Each row is a point on a tangle of strands that fork, close into loops and nearly touch. The rows are in no order.
Points whose rows are less than 52.9 apart are linked; no others are. Some points are linked to none.
Z188: [ -5  -3   9  14   3  -7   7   4   4  -3  17  13  -5 -17  -2  -4   8 -15
   7   4   1  -5   4 -14  -1   7  -6  -6  12  11   5  -6 -17   7   7   2
   6   5   4  -8   5   7   9 -12  -7  11]
Z184: [ -6  -1  -6  -2  -3 -17 -14  -3   3   2   3  -1  18  11   0  -2  -5  15
  -9  -5  11 -11   1  16  13  -6  -3   7 -15 -14  -6  -1  10  -3 -18   0
   5   1  -5  -1  -6   3  13  17   6  -6]
Z762: [  3 -13 -14  -3   1  -9   7 -23   0  20  -6  17  15 -14  16   4   1  -5
   7 -11   8  -4  -1   0   3   8  -3  -2  -5   1   9   0  -4 -17 -18   7
  -1   4 -10 -19  -7   6  -7  -9   2  14]
Z309: [-12 -20 -12 -10  19  -2   1  -4 -17 -19  -4   8   6   3  -2   8   6 -10
   9  -7  -4  -4   1   1   8  -3 -12 -14  -5 -14   5   8   7 -13 -15   8
  -5 -10  13  -8   5   6  -8  -4   0   7]
Z437: [ -1 -10  -1   7   0   7  -7   5   7   1   3  -9   2  -1   2   4   0   1
  13   7   0  -4  -6 -13   2   9   0   1   8  16   6  -7  -1  -9   5 -24
   4   1  -5  -5  -2   1   0   7   7  -2]
Z96: [  1  -1  13  14   6 -18  15 -14  -3 -15   1 -15 -14  20  22 -11  -4   6
 -17   5  12   4   7  19  10  -7 -16  -6 -14 -24 -12  -1 -17   9  -7   3
  -5  -3  -1   5  11   9 -12  -1  -2   4]
Z82: [  1   0  10   5   7   2   2  12  -7 -23   8  13   0   3 -11  -2  -1   0
  -8   0  -5   4   0 -12  -7  -1 -10   5  -2   0   0   8   0  22   1  17
   0   0  10   2   2  -6   6 -15  -9   9]
Z664: [ -2   1 -15  -7  -6 -14 -13   5   0   7   0  -4  17   2  -6   1   1  16
   2 -10  -2 -11  -4  12   6   4  -8  11  -9   6  -7  -3   1  13   1  -3
   6  15  -7  -4 -10   1  16  15   2  -4]
Z379: [  8  -8   8   2  -2 -11  11 -20  -9   3  -9 -11  -5   7  25  -4  -6   4
  -5  -2  17   1   0  16  13  -3  -8  -9 -11 -24  -5   6 -15  -4  -5  -4
   3   0  -5  -5   3   1 -15   5  -2   1]
Z668: [ -5 -15 -10 -15  10  12  16 -10 -11   2 -13   6  -9  -2  -5  11   9 -18
  -4   1 -12   7   4  -5  -3  -7   2 -15   8  -6  17   4  13 -19 -10  20
  -7  -3  11  -3   2   5 -11 -16   0   9]
Z516: [ -3  21 -13  -6   0 -16   8  -4  14  -2   5  -3  -6   3   5 -19  13 -13
   0   5   5  -7   1   1  -4   7  -5  -8 -10  19   5 -10 -20  13  12  -4
  -3  11 -12   1   4   7   2 -16   0   4]
Z716: [ -2  -6   7  -6  -3 -13  -4  -7  -8   9   0 -11  -8  11  14   3   0  -6
  -4   8   2   0  10  20  15 -11  -5 -15  -4 -15  -2  -5   4  -8  -4  -6
  -3 -13   8   3   6   5   3  12  10 -11]
Z126: [-16  11  13  10  -7   4  -7   9   3  -3  -4 -14  -9   1   3  -9  -2  13
  -3   8   2   1  -5   1 -11  -2  -6   1 -18  -1  -7  11 -13   4  20  -1
  -6   0 -19  14   1   0   2  12   3   2]
Z905: [ -7  29  -8  -1   2   3  -4  10  25  -4  -1  -4  -1   3  -5 -15   6  -7
  -4   2   6   0 -13 -10  -2   8  12   6   0  17  -2  -4   0   6  25 -15
  -4  14  -7   5   3  -3  -1   1  -2 -15]
Z54: [  7 -16   4   0  -7   4 -10  -6  -1  24   4   0   4  -4   3  13  -4   4
   6   3  -6  -5   4   4  16   3  11   8  25  12  10  -8   6 -21 -21  -4
  12   1 -14 -19  -4  -4  -2  -4   2 -13]
Z441: [  3  -4   4   6  -1 -15   7  -6   8   2   9   4   8   3  15  -9   0  -4
 -27   9   2   6  13   4  11   0   1  -2   2  -2  -6 -11   3   1 -14   5
  -4   4  11 -14  -9  12  -1 -12   3   5]
Z721: [-10  -4   3  19  -3  14 -13  17   2  -5   6 -11 -10  -2  -8   3   5   5
  18  19   4  -8   0  -9  -4   1  -5  -3  10  11  -7  -9  -7 -13  13 -26
   8  -2 -12   7   8  -1  10  18  14   2]
Z524: [  4   6   0  -5  -7 -18  -8  -2   8   1   5  -9   6   4   3 -10   4   8
  -1  -6   4  -3  -2  13   5   7 -10  -5 -15   5  -5   3 -19  24   5  -6
   6   3  -5  -4  -8  -3   7   3  -3  -2]
Z294: [ -1  -1 -20  -1  -4   7   5   1  -5  -3  -7   3   0  -3  -7   4   9  -2
  13   1  -3  -5  -8 -14 -13   4   1  -6 -13   9   0   0   0 -10   7  -4
  -2  -6  -2  11   2   4   7   9  11  13]
Z609: [  6 -18   0   2  -1  14  16  -2 -25  -2  -5   1 -11  -7 -11  15  -4 -10
   5  -4   3   6  -4   1   0 -13   4   0  15  -1  10  -2  -7 -11   0   1
   8   8   3  -5  -4   3   4  -4 -12  -3]
Z425: [ -7  -6 -18  16   1   0   5   1   9 -10  -2   2   9  -3  10  -4  -4  12
  11  11  14  -9 -11  -9  -6   9  -2  12 -16   4 -11  -1  -1 -20  -2 -20
  -3   7  -7   1   5   6  -9  14   9   5]
Z813: [  6  -1 -13  -4   6   1  15   0   2 -15   0  15  -9  -6 -22   3  13 -19
   8  -4  -9  -5   1  -7  -8  -4   0  -3  14  18  15   1 -10   9  -3  12
   7  -1   6   0   3   0   0 -27 -12   1]
Z354: [  5   1  18  11   4 -14   2  -7   3  -8   8 -13  -9  16  14 -12  -3   7
 -27   8   5  11   8  13   4  -5 -11   0   0 -16 -15  -5  -4  22  -2   3
  -8 -13  15   9   0   5  -5   4   2  -6]
Z671: [ -6  -8   7   8   2   0   8 -12  -1  -5   2  19  -7  -6   6   3  -3   3
   4   8  -3   4  -2 -19  -3  -1  11   4  -4   2   2  -7  10 -16 -17   2
 -22   1   9   2   6   7  -2   3  15   6]
Z22: [  8 -13 -11  -9  -1   4  -1  -2  -1  -5  -6   6  17   1   1   3  -5  11
  -4  -9  -9   1  -2 -14   1   3   1   6  -5   7   6   4   8  -1 -20  15
  -8   1   9  -9  -8  -6  -9 -15   1   8]
Z471: [  3  23  12   4  -6 -12 -20  20  22  19  14  -9  -1  -2  -6 -24   6  -5
 -21   9  -2   3  14  14  -4   8   5   7  11   3 -11  -8  -1  31  15   7
   9   1   3  -1 -15  -4  16  12   2 -17]
Z116: [  2  17   5  -5  -3  12   1   3   1   5 -15 -18  -9  -2  -3  -2  -6   7
   8  -4   0   3 -15   6 -16   3   3   2 -12   1  -6  12 -12   4  30  -8
  -1   7 -20  15   0  -7  -1   9  -5  -3]
Z788: [  7   3  -2 -10   2  -5  -6   6   8  -9  -3 -11   3   9 -11   0   1   0
  -6  -6 -11   3   2  -1  10   1   0  -4  -2  12   9   1   0  19   7   4
   6  -1  10  -3  -5  -6  -4 -12 -10  -6]
Z669: [ 10   4  -5 -11   3   5  21 -10   5 -14 -11  13  -8   5  -3  -7 -10  -1
   9  -9  -1   3  -3  -9 -11  -1  14   1  -4   0   6   5  11  -9 -10  13
 -15  -4   4  10  19   3 -20 -10 -10  -2]
Z484: [ -9 -10  -4   0   1 -11  12 -13  -6   1   2   7   4   5  14  -4  -5  -2
 -15   5   2   5   5  -2   3  -2   0   0  -7 -13  -6 -12   7 -11 -13   3
 -19  -1   8  -2  -1  13   0   4  10   6]
Z568: [  4  15 -18  -4   9   9  -1  13  10 -14  -5   0  -7  -1 -25   9  14  -6
  12  -3  -2  -3  -9  -5  -9   3   4   1   6  21   2   5   1  -3  16 -14
  17  -6   3  12  10 -10   0  -6  -1  -9]
Z557: [  7  -7  23  14  -3   0  -6   3  -4   5  19   3   3   7   3  -1 -11   7
 -13  12   2   4  18   4  10  -7  -4   8  24 -14  -3   0   4  13 -13   6
  13  -4  18 -15  -5   1   4   3   8  -7]
Z483: [  8   1  18   4  -9   7  -9   2   5  10  10   5   8   3  -6   5  -8  13
 -11   1  -5  11   6  -6   1  -7   8  15  14  -9  -2   5  11  10 -11  11
   0  -1  13  -6  -5  -5  10  -2   3  -3]
Z774: [ -2   3   0  -7   6  -6  15 -11  -3 -22  -9   4 -12   5   7  -6  -2 -11
   4  -3  -1   6   3  -2  -5  -6   5 -11 -11 -10   1  -3   6  -6   3   5
 -14  -7   3  16  16   5 -11  -1  -3   3]
Z536: [ -1  -1   4  23  -7   7 -15  14  -1  13   6  -6   4   0  -6  -5  -5   7
   8   6  11  -6  -6   1   8   5   5  17   8  15  -3 -11 -23  17   3 -17
   5  19  -6 -13 -17   2  16   8   1 -12]
Z820: [  4  -4 -11 -13  -5  11  -7   5  -5  10 -10   2   8  -1 -17  13   2   1
  13 -11  -2  -5  -3   3   2  -3   5   8   8   3   5   2  12 -20  -7   2
  12  -1  -3  -3   6  -8  12   2   0  -9]
Z232: [-16   4   5  18  -7   0 -14  14   6  -4   3  -4  -2   5 -15  -4  -1  16
  12   7   6  -9  -7   6  -2   7  -5   8  -6  12  -9  -5 -22  22  12 -13
   3   5 -11   1  -8  -1  13  15   5  -9]
Z400: [-21   8  11   9  -6  -1   2   5 -13   7 -11 -17 -12  11   3  -7  -1  10
 -11   4  -3  -3   2  26  -6 -20  -8  -6 -11 -30 -14   2  -3  -2  12  -6
  -7  -6 -15  17   0   5  13  21  13  -7]
Z338: [ 10   2   5  -6 -10  -5   2 -12  -3  10  -7  -1   5   3  10   0 -10  19
  -6  -4   5   5  -3  10  -1   1  -3   3 -12 -12  -6   2  -5   9  -9   6
 -15  -6   3   4 -12  -2   0  13   6   2]
Z983: [  0   0  -9 -10  12  -4   6  -7  -1 -31   0  22   0  -2  -6  -9   0  -5
  15 -10  -2  -6   6  -9 -10  11  -5  -5 -14   4   3   9   1   4 -14  20
   1  -7   6   4  14  -1  -9 -24  -2  21]
Z821: [ -7   0 -10   4   5 -11  19  -9   5 -23  -9   0  -5   8  17 -16  -1  -1
  14   0  10  -8  -4   0  -3   7  -4  -9 -22  -5  -6  -1  -7 -10  -3  -2
 -11   1  -8   9  15   8 -15  -1   1   6]
Z20: [  6  12 -27 -19  -1  12  -5  -1   4  15  -8  -3   9  -6 -11   9   7  -1
   9  -8  -2  -3 -17  -5   1  11  14  16   0  23   3  -1  -3   2   8  -4
   4  28  -5  -7 -11 -12  -3  -8 -16 -12]
Z558: [-10  23  18  18   0 -14 -11  21   1   5   9 -10   0  10   6 -12   1   1
 -28   2  -4   9  12  12  -5  -7  -7   2  -4 -23 -17  -7  12  18  11   6
  -4 -15   0  23  -4   5  12  16   4   1]
Z70: [  3   3  13  13 -10   0 -16  11   1  12  12 -10   0   4   5  -8  -9   7
  -7   5   9   7   3   7  14   4   5   8   8   9 -11 -12  -7  -2  -2 -14
   1   8 -12  -9 -16   3  11  17   9 -14]
Z122: [ -8 -10  11   0  15  11   1  12  -7 -14   5  15 -11 -14  -4   8  10 -15
   0   2  -9   9   3 -12  -5  -5   0  -9   9  -2   5   8  19 -12   5  11
  -4  -1   9   3  19  -2  -3  -7  -3  17]
Z387: [ -6  -7 -10   7   4  -6 -13   5   7 -16   7   7  14   6  -1   4  -1  10
   7  -1  -2  -6   0 -16  10   5   0   6  -8   1  -3  -6  13  -6 -17  -6
   0  -7  11  -1   4  -1   0   8  10   1]
Z4: [-16  -4   5   8   8  -6  -1  -3 -15 -19   4  -3 -10  16   1  -1   1   7
   0   4  -3  -1   1  -5  -3  -5 -11 -12 -22 -15  -4   1  -1   2  -7   2
 -19 -12  10  16   7  10   0  12  12  10]
Z604: [  1   6 -17 -24  -1  -9 -14  10  15  15   3   1  16  -1  -9   7   8   3
   4  -8 -10  -8   8   8  10  -1   7   2   9   9  11   3  10  -8  -4   2
  16   2  -5  -3   7  -5   7 -11   0  -9]
Z197: [  7 -10  11  -4  -7   9  -7   1 -22   6   6  -9   9   4   3   9  -6  10
  -2  -3  14   1   3  12   9  -7 -12   0   6 -20  -9  11   3   3  -2   2
  16   3  -1 -13  -6  -2   2   9   2  -6]
Z189: [  4   8   2  -2   0 -10   5  -8  10 -11  10   0   7   8   4 -21  -6  -3
  -1  -4   7  -1   7  -1   7   4  -9  -1  -1   5   7   0 -22  35   2   6
   4  11  11 -10  -5 -10   1 -22 -17  -2]
Z352: [  6   1   3   2  -4 -15  -1  -8   3  -1   6   2  11   6   7 -13  -5   4
  -9  -5   6  -5  10  19   8   6 -16   2  -3 -12  -3   4 -13  30  -2   9
  15   1   9  -5   2  -1  11  -8 -12   5]
Z316: [ 12   2  -4  -8  -6  10   3  -8   8  15  -6  -2  -5 -12  11   7  -7   0
   4   1  -2   5  -5  -8   5   7  20   3   8  19  12  -5   5 -18   9 -18
  -2   7 -10   1   4  -6 -18  -3  -5  -7]
Z637: [-24 -22  -4  -2  30   6   2  -9 -21 -25   4  12   0  -4   6   4   8  -6
  16   3   4  -2   4  -8   8   1  -9 -14  -4 -25  -3  10   8 -25 -20   1
 -20  -3  16  -9   5   6 -15  11   8   3]
Z270: [ -2 -17 -12 -15   6   3  -2  -4  -2  -7 -12   1  15  -1   2  14   2   3
   6  -7  -4   1  -7  -7  10   2  -4  -5   0   3   9   7  10 -20 -18  -1
  -1 -11   4 -10  -3   2 -15  -7   1   3]
Z527: [ -9  33  -2   0  -1 -10   1   6  20  -6   1  -6  -7   4   4 -23   7  -3
  -7  -1   7   0  -4  -6 -10   7   5   0 -21  10  -7  -4 -12  14  20  -1
  -8   9 -14  14   1   1  -4  -3  -5  -1]
Z780: [  1 -15   7   7  -7   7 -10  -5   0  24   1  -3  -6 -10  14   9   1  -8
  -4   6  -4   8   3  -6   9   2  11  -4  20  15   9 -11   7 -30 -11 -11
  -1  -2  -8 -15  -6   2  -5   8   4   3]
Z132: [  8  -7  11   3  -1  -7   6 -17   7  26   4   1  10 -11  16   2  -4  -1
 -17   8  -9   8  20   0   6   0  -9   1  20   2   2  -4  -4   2 -18  16
  11   3   9 -26 -19   3  -9 -28   1   8]
Z610: [ -5  12   7   0  -2  -7  10  -2 -11  -3   4  -5  -2  12  -4  -4  -2   6
 -13   2   1  -3   5  19 -13 -10 -12   0 -10 -34 -13   3   2  21   4  14
  -3 -13   8  16   1   8   9  10   0   0]
Z33: [  9 -17   9  11  -2 -16  -3 -13  -1  20  12   7  13  -2  18  -2  -4   1
 -18   9   5   6  12   6  17   0  -9   3  15  -4  -5  -5  -9  -3 -25   1
  10  -1  11 -24 -20  10  -3  -4   7   5]
Z479: [ -3  27   5   2   0 -20 -17  17  12   5   9  -3  -2  13  -1  -9   2   4
 -11  -6 -11   4  14   7   2  -3   3  -9 -10  -6  -7  -8   9  14   8   2
  -2 -14   3  22  -1   3  13   9   5 -10]
Z360: [ -6 -12   2   0  -7  -2   6 -14  -9   6 -11  -1  -9   4  11   2  -6  -2
   9   1  10  -1  -3  13   6 -13   7  -6  -4  -5   0  -8  -3 -15  -5 -14
  -4  -5  -4   9   6   2   2  18   7  -8]
Z73: [-11  14 -13  21 -10   0  -4   7   8  -8  -1   4   7   9  -9 -10  -2  12
   9   2   7 -10 -18  -4  -6   6   3  13 -18   8 -13  -9 -11  11   4 -20
 -10   3  -5   6  -4   0  12  11   1  -9]
Z25: [ 12 -15  13   6  -8   3  -6   5 -13  15  11   2  13 -11   8   5  -9  -4
   0  -7   7   2   1   0   6   0 -10  -2  18  -6   2   8  -3  -2   2   2
  21   9 -11 -22  -9  -4   1  -4 -10   1]
Z259: [  6  20  14  -1  -7  -2  -3   9  19  17   4  -9 -12  -2  -7 -10   4  -7
 -19   9  -8   6   2  14   0  -2  15   6  12   5   6  -8   4  22  18   5
  -2   2   4   5  -4  -3   8   3  -5 -12]
Z800: [  8   1  -5  17   7  19  12   4   2 -17  -4  16  -6 -17  -6   9  -1  -6
  26   2   8  -6 -12 -23 -22  12   5  10  -3  12  -2   2 -11  -6   6  -8
   6   7   1   2   9  -9  -9 -10 -11   9]
Z264: [  8  12  10  -9  -2   7  -3  -9  15   6  -7 -13 -11  -2   1   0  -4   0
  -7   5  -9  11  -1  -9  -3   6  18  -4   5  21  11  -6   8   0  11 -11
 -11   0  -4   9  -2 -10 -15  -3  -3   1]
Z145: [  6 -12  -2  -3   2   3  12  -3 -15  -3  -9   2   9  -5  15   9 -16   7
  10  -7  12   3 -13  -8   1   2  -2   2  -5  -8  -2   9  -4 -18   1  -5
   3   4  -9  -9  -1  -2 -18   4 -10   2]
Z278: [ 14  -3   3  -1   1  -3  11  -9  -5  -2  -6   3   3  -5  11   2 -13  -2
   4  -9   9   3  -9   0   6   5   2   1  -1   2   8   4  -9   1   1  -2
   2  11  -5 -10  -9  -6 -14 -14 -22  -4]
Z365: [  2   4  -4 -11  -7   4  -1   3 -10   0  -6   3  10   4  -9   2  -7  10
  -1 -13   3  -1 -10  11  -9  -3   4   9 -13 -17  -9   8  10   7  -1   9
  -8  -4  -3   9  -2  -3   9  14   0  -6]
Z266: [-13  -2  -4   1   1  23 -16  17 -12  -5  -1  -5  -8  -1  -8   4   3   2
  15   4   0   0  -4 -13 -12 -11  -1  -5  -7  -7  -8  11  16 -20  11  -9
   7 -12 -13  13  14 -10  11  24  12   7]
Z374: [ -5 -15 -17  16   7  11  -2   4   2 -16  -1   0  13 -13   5   8   3   4
  23   4   8  -9  -7 -20  -7  14  -7   3  -3  -6 -15   1   4 -22  -6 -20
  10   0  -5  -5   5   4  -5  17   4  15]
Z909: [  8  11 -12 -23  -8   9  -3  -4   1  22 -11 -11  -2  -7  -2  14  -1   2
  -2  -7 -10   3  -8   9   1  11  16   9  14  18  12  -1  10 -11  14  -9
   4  15 -10   1  -2  -5  -5  -2 -11 -14]
Z63: [  4  -7   3  -1   1 -10  12  -6   0  -6   9   7  -5  -6  -7  -4   5 -19
   2  -2  -4  -6  11   4  -1  -1 -11 -11   8   7  14  -3 -12  14  -7  18
   8  -3   6  -9   0   4   6 -22  -8  16]
Z591: [-16  -6  13  16  -2   9  -7  13  -6 -12   2  -8  -8  -3  -2   4   1   8
   7   9  -1  -2   1  -8  -6  -5  -5  -5  -6  -3  -5   5  -1  -7   9 -12
  -1 -11 -12  13   3   2   9  15  14   9]
Z490: [ -4  -8  -2   5  -4 -15 -11  -4  -4  -5  14  12  17  -1   3  -1 -11  14
  -2  -6   9 -15   1   9   8   1 -12   1  -8  -8  -6  11  -5  11 -17   3
   8   0   2  -7   3   0   8   3  -4   2]
Z477: [  5   5  19  10  -5 -10   7   7   8   1   3  -9 -11   8   2  -9   2   2
 -20   8  -1   6   7   7   6  -5   1   1   8  -4  -3  -7   3  19  10   5
   1  -1  10   0  -2   5   3   2  -2  -6]
Z182: [ -3  18   3  -2   2  -4 -15  22   5   3   5  -8  -9   6 -16   2   6  -5
  -2  -4 -11   2   4  -6  -9  -6   1  -9  -5   7   6   4  11  15  15   3
  -1 -12   1  25   6  -1   7  13   4   3]
Z515: [ -2  25 -11  -4   4   8 -18  23   5  -3  -5 -10  -4  -1 -25   1  11  -2
  14  -6  -8  -6 -10  -2 -18   5   3  -1  -6  13  -3   6   0   9  21  -9
   6  -7  -3  24   4  -9   9  13   5  -5]
Z192: [ -1  -7  21   5   8   6   5   4  -9 -17  15  15  -5  -8  -1   6   0  -1
  -9  -1  -2  10   5 -13  -4  -5  -5   3   9 -11  -1   9  17   4  -1  23
   0   3  15  -6  10  -3  -1 -15  -2  14]
Z507: [ -4  -5  -5   8  12 -11  14  -5   9 -26   1  11   0  -6   7  -5   4  -7
  15  -2   6 -14   0  -4  -1   8 -10  -5  -7   2   1  -1 -12  -9  -1 -11
   1   0  -6  -2  11   8 -11 -10  -6   9]
Z396: [  2   1  -8 -14  -2 -16  -4   5  -4   6  -5 -13  -1   6   1   1  13  -8
  -6  -1  -4  -1  11  13   6  -7  -7 -16  -2  -3   9  -5   3  -2  10   1
  10  -4   2   5   2   5   5   3  10  -1]
Z127: [  7   0 -15  -1   2   9   5   0  -3  -3  -8   4   9  -9  -4   9  -5  -4
  18 -14  10  -7 -17  -3   3   5   9  15   2  16   5  -2  -8   1   4 -11
  11  13  -3 -11  -6  -8  -8 -14 -21 -14]
Z680: [  3 -11 -11 -11   0 -14 -10  -2   9  12   2   3   9  -3  -3   4   7  -1
  -2  -4  -7  -7   7   6  12   1  -3  -6   7   9   9  -7   2  -4  -8  -1
   6   2   1 -12  -3   8   6  -3   5   2]
Z979: [ -4   7  -3 -11   2 -11  13  -9  -7   2  -4  -3  -3  13  12  -7   0  -2
 -12  -4   5   1   8  18  -2  -8  -8 -10 -21 -40  -5   6   9   3  -5  15
  -5  -9  10  11   9   8   0   7   2  -2]
Z834: [ 16  -6   0 -19  -5  -2   2 -12   1   8 -13  -9   8  11  10   3  -8  12
 -11  -5  -7   7  -2  -1   6   2  -1  -1 -10  -3   3   5  10   3  -9   9
 -12  -3   5   2 -12  -4 -18  -3   2   2]
Z109: [  0   5  -8  -7   3   7  -6  -5  15  12   2   4   9 -10   6  -5   3 -13
   3  -1   1  -3  -2 -13  11  14   8   5  18  26  12 -10 -15  12   2  -5
   2  19   2 -22 -10  -7 -16 -31 -19 -13]
Z206: [  6 -12  -4  -3   1  -7  15 -20   2  19   0  13   8  -7  10   7   0 -13
  -7  -1  -5  -3  10   0   5   2  -6   0  10  -2   8 -10  -7  -8 -21  13
  -1   1   2 -21  -8  12  -7 -26   0  13]
Z842: [  8   2  11  -3  -6   2  -6   9   2   3  12   0   8 -13  -3  -2   2  -5
  -2  -1   4   6   8  -4  -1   6  -3   4  14   5   4  12  -5  11  15   5
  23   5  -5 -13  -1  -9   0 -10 -17   5]
Z398: [  3 -16   3 -11  -8  11  -8   1 -10  18   1  -4   8   2  -1  13  -8   9
   2  -6  -1   1   2   9  15  -3   6   7  18  -5   4   0  20 -22 -14   2
   4  -1  -4 -10  -4 -11   2   8   5 -10]
Z386: [ -7 -17   4   1   8   1   6 -10 -19  -2  -1  -1   7   0  21  -1 -14   4
   2   3  21   2  -5   5  16  -6  -7  -3  -8 -27  -2  14   0 -20 -13  -3
  -4   2   1 -13  -1   4 -15  11  -1   2]
Z688: [  5   2   5   6  -4   0  11  -7  10   4   2  12 -10  -4   4  -5   6  -3
  -7   6  -1   2  -2 -11  -1   3  11   2   0  22   5 -14  -3  -4  -8  -2
 -12   8   3  -5  -2   9   6  -9   8   7]
Z632: [  4  11 -26 -11  -1  21  -5   6   9  15  -4   3   0  -8 -20  12  10   0
   3   0 -16  -4 -12 -16  -2  11  15   9  16  31  13  -1   1   0   5  -3
   4  14   1  -8   0 -10  -5 -20 -13  -3]
Z828: [ -9   0  21  13  -8  -1  -8   6  -6   6   0 -14  -7   9   8  -7  -7  12
 -14  11   2   6   5  16   3 -13  -2   1   0  -7 -12  -7 -10  -4   7 -13
  -6   1 -11   6  -9   4  13  28  10  -9]
Z939: [  7  -7  -6  -1  -1  22  -9  18   1   5   1  -6  -4  -5 -27  11  10  -9
  -1   3 -17   8  -3 -13   5  -1  14   7  25  26  14   0   8  -3  10   1
  13   8  -2  -7   0 -12   4 -10 -11  -4]
Z455: [ -1  -9 -14 -11  14  12  14   5  -3 -16  -7  12 -12  -8 -10   7   8 -17
  10  -1 -11   2  -1 -11 -10  -1   7 -10   8   7   9   6   8 -25   1   7
  -1 -13   4   7  16   0 -15 -10  -2   7]
Z411: [ -4   5   2  -5  -5   6   6  -3  -9   6 -13  -7 -15  10  -8   3  -4  -3
  13  -8   2  -5  -3  18  -3 -18  12  -3  -3 -11  -1  -2   4 -15  12 -10
  -1  -5  -8  19  10  -1  14  19   2 -14]
Z88: [ -1  -3   0  -8   8  -9  -8  -7   3 -18   3  10   4   1   9  -2  -3  11
   7 -11   2  -1   5 -10  -1  10  -8  -8 -17  -7   1  14   4   2 -16  13
  -3 -15   6   2  13  -4 -10  -9   1  17]
Z660: [  1  15  -5   3  -3  11 -12  20  12   3   7 -10  -2  -1 -18  -3   9  -7
  -5   6  -5   2  -8 -11   6   0  15  12  19  21   4  -8   7   3  20 -13
   5  14  -2   0   0  -8   8   4  -7 -14]
Z782: [  2   8  16   0  -5  10  -4  10   1   3  -1  -5 -10 -10 -10   3  -1  -3
   7  -1   7   4  -6  -2  -6   4   6  -1   4   8   5   8  -7   5  24  -5
  12   4 -11   5   2 -12  -1  -2 -15  -5]
Z907: [-13  15   7   4  -1  -4   3  11  -9   7  -4 -10  -5   8 -15  -2   4   5
  -5  -6  -8  -3  -2  19 -16 -15  -7  -3  -9 -22 -11   4  -2  15  19   8
  -2  -7 -13  26  -1   3  18  16   5  -4]
Z514: [ 11   7  13  -4  -6   4   6  -3  -1  13   2  -2   5   3  -5   6  -5   8
 -20   3 -10   9   7   7 -12  -5  -1   7   6 -18  -4  -2  17  27   1  18
  -3  -9  20   5 -12  -4   7  -1   8   0]
Z357: [ 12   9  12  -9  -5   6   5   2  -1  -2  -3   3  -2   3  -6   0  -2   1
 -13   0  -7   9   0  -6 -15  -2   0   0  -5  -5   2  12   9  22   3  23
  -6  -5  11   5  -5  -9   0 -14  -5   9]
Z407: [  3  -5  13   4   0  -6   1 -18 -13  12   5   2  -7  15  18  -2   1   0
 -17  18   7   9   9  16   7 -15  -7  -3  -1 -26  -9  -6  -1  -1 -14  -2
 -15 -11  21  -2 -11   2  -1  16  17  -7]
Z977: [  8   1   8  -7  -6   6  -4   9 -11   9   0 -11  11   4  -8   7  -7  17
  -5  -7  -1   4  -1  21  -5  -6  -9   8   3 -17 -13   7   2  20   9   5
   7   5  -4   0 -12 -11  13  13   0  -8]
Z886: [ -3  -9  -4   1  -6  11 -15   0   2  13   1  -1  -2  -2   7   8   7  -5
  13  11  -6  -1   1  -6   4  -2   7  -5   8   7   3 -10  10 -30  -1 -18
   2  -8  -4   3   4   4   9  18  15   6]
Z628: [ -4  -5 -19  -7   8   3   9   0  -5 -16  -9  23   0  -7 -11  -1  -5   1
  13 -11   5  -3  -3 -12 -15   2   8   5 -11  -5   1  13   8 -10 -14  19
 -10  -6   5   6  15   3  -4  -3  -2   8]
Z822: [-12   5 -10  21 -11  -4   7  -2   5  -1  -3  -4   1  -2   8 -11  -5  14
   6   5  12  -8 -10   7  -1  -1   1   9 -19   4 -15  -4 -20  -3   3 -18
  -5  11 -18   5  -3  10   1  11   8  -1]
Z954: [ -3  -8  -4  18  13  -1   3  -4  12 -12  12  15  10 -14  -5   1   7 -15
  19   1   1 -12  -5 -12  -2  16  -7   8  11  11   3  -4 -15  -5  -5 -14
   5   4   0 -12   8   9   2 -13  -4   6]
Z447: [ 10  14  -4  -8  -5   7   6 -10  15   3  -5   4  -9  -2  -3  -3   2  -9
  -6   4  -9  -1  -3 -11  -2   4  15   0   4  28  11 -10   0  11   2   7
 -12   8  -1  -2  -3  -4  -7 -24  -7   2]
Z899: [  5 -22   8  -7   9   9   6 -17  -7   3  -8  10  -4 -11  17  10  -9  -7
  10  -4  -4   7   2 -19   0   5   5  -3   5   0  11   4   9 -25 -16   9
 -18  -3   0  -8   2   0 -28 -14   3  10]
Z968: [ -7  17   3  -4  -1   4  -1   4  -2  -2 -13 -15  -4   6 -16   1   0   1
   3 -12 -10   0  -2  16  -9 -14   6  -8  -2  -7  -7   1   6   2  18  -5
 -15 -13 -11  32   0  -2  15  22   4 -13]
Z597: [  4   5 -24  -3  12  10  12   7   3 -16  -6  13  -6 -12 -22   9  19 -19
  15  -1 -11  -5  -6 -14 -17   2   2  -1   9  28   4   4  -2 -12   4  -1
  13  -4   1   9  13  -2  -4 -15  -5   3]
Z761: [  3 -11   9 -10   0  12  11 -17 -16   6  -3   2 -13  -5   8   7   5 -16
  -9  13  -2  10  10   0  -5  -5  -6 -19   5 -13   5   1  10   0  -4  16
  -6  -7  12  -4  -3   4  -5 -13   5  12]

A tip is a point with one link. Name the tips that can be reached along the links from each point below, in the order of the rows.
Z396 | Z637, Z266, Z374, Z979, Z407
Z669 | Z557, Z558, Z88, Z761
Z660 | Z762, Z516, Z471
Z664 | Z189

A fork is a point with three links, a tip a point with one. Leave the first point through the second and follow the links. Name the first fork or tip that comes.
Z25; Z197 | Z637
Z374; Z425 | Z907
Z762; Z206 | Z20
Z716; Z396 | Z591
Z127; Z278 | Z471
Z437; Z886 | Z716

A piece is two or more points that can be reached from each other along the links. Count, over all rows, the pieces, the separate loops (a circle has one, a figure eight two, a Y none), the forks (points with three links) and the tips (points with one).
pieces | 4
loops | 1
forks | 7
tips | 13
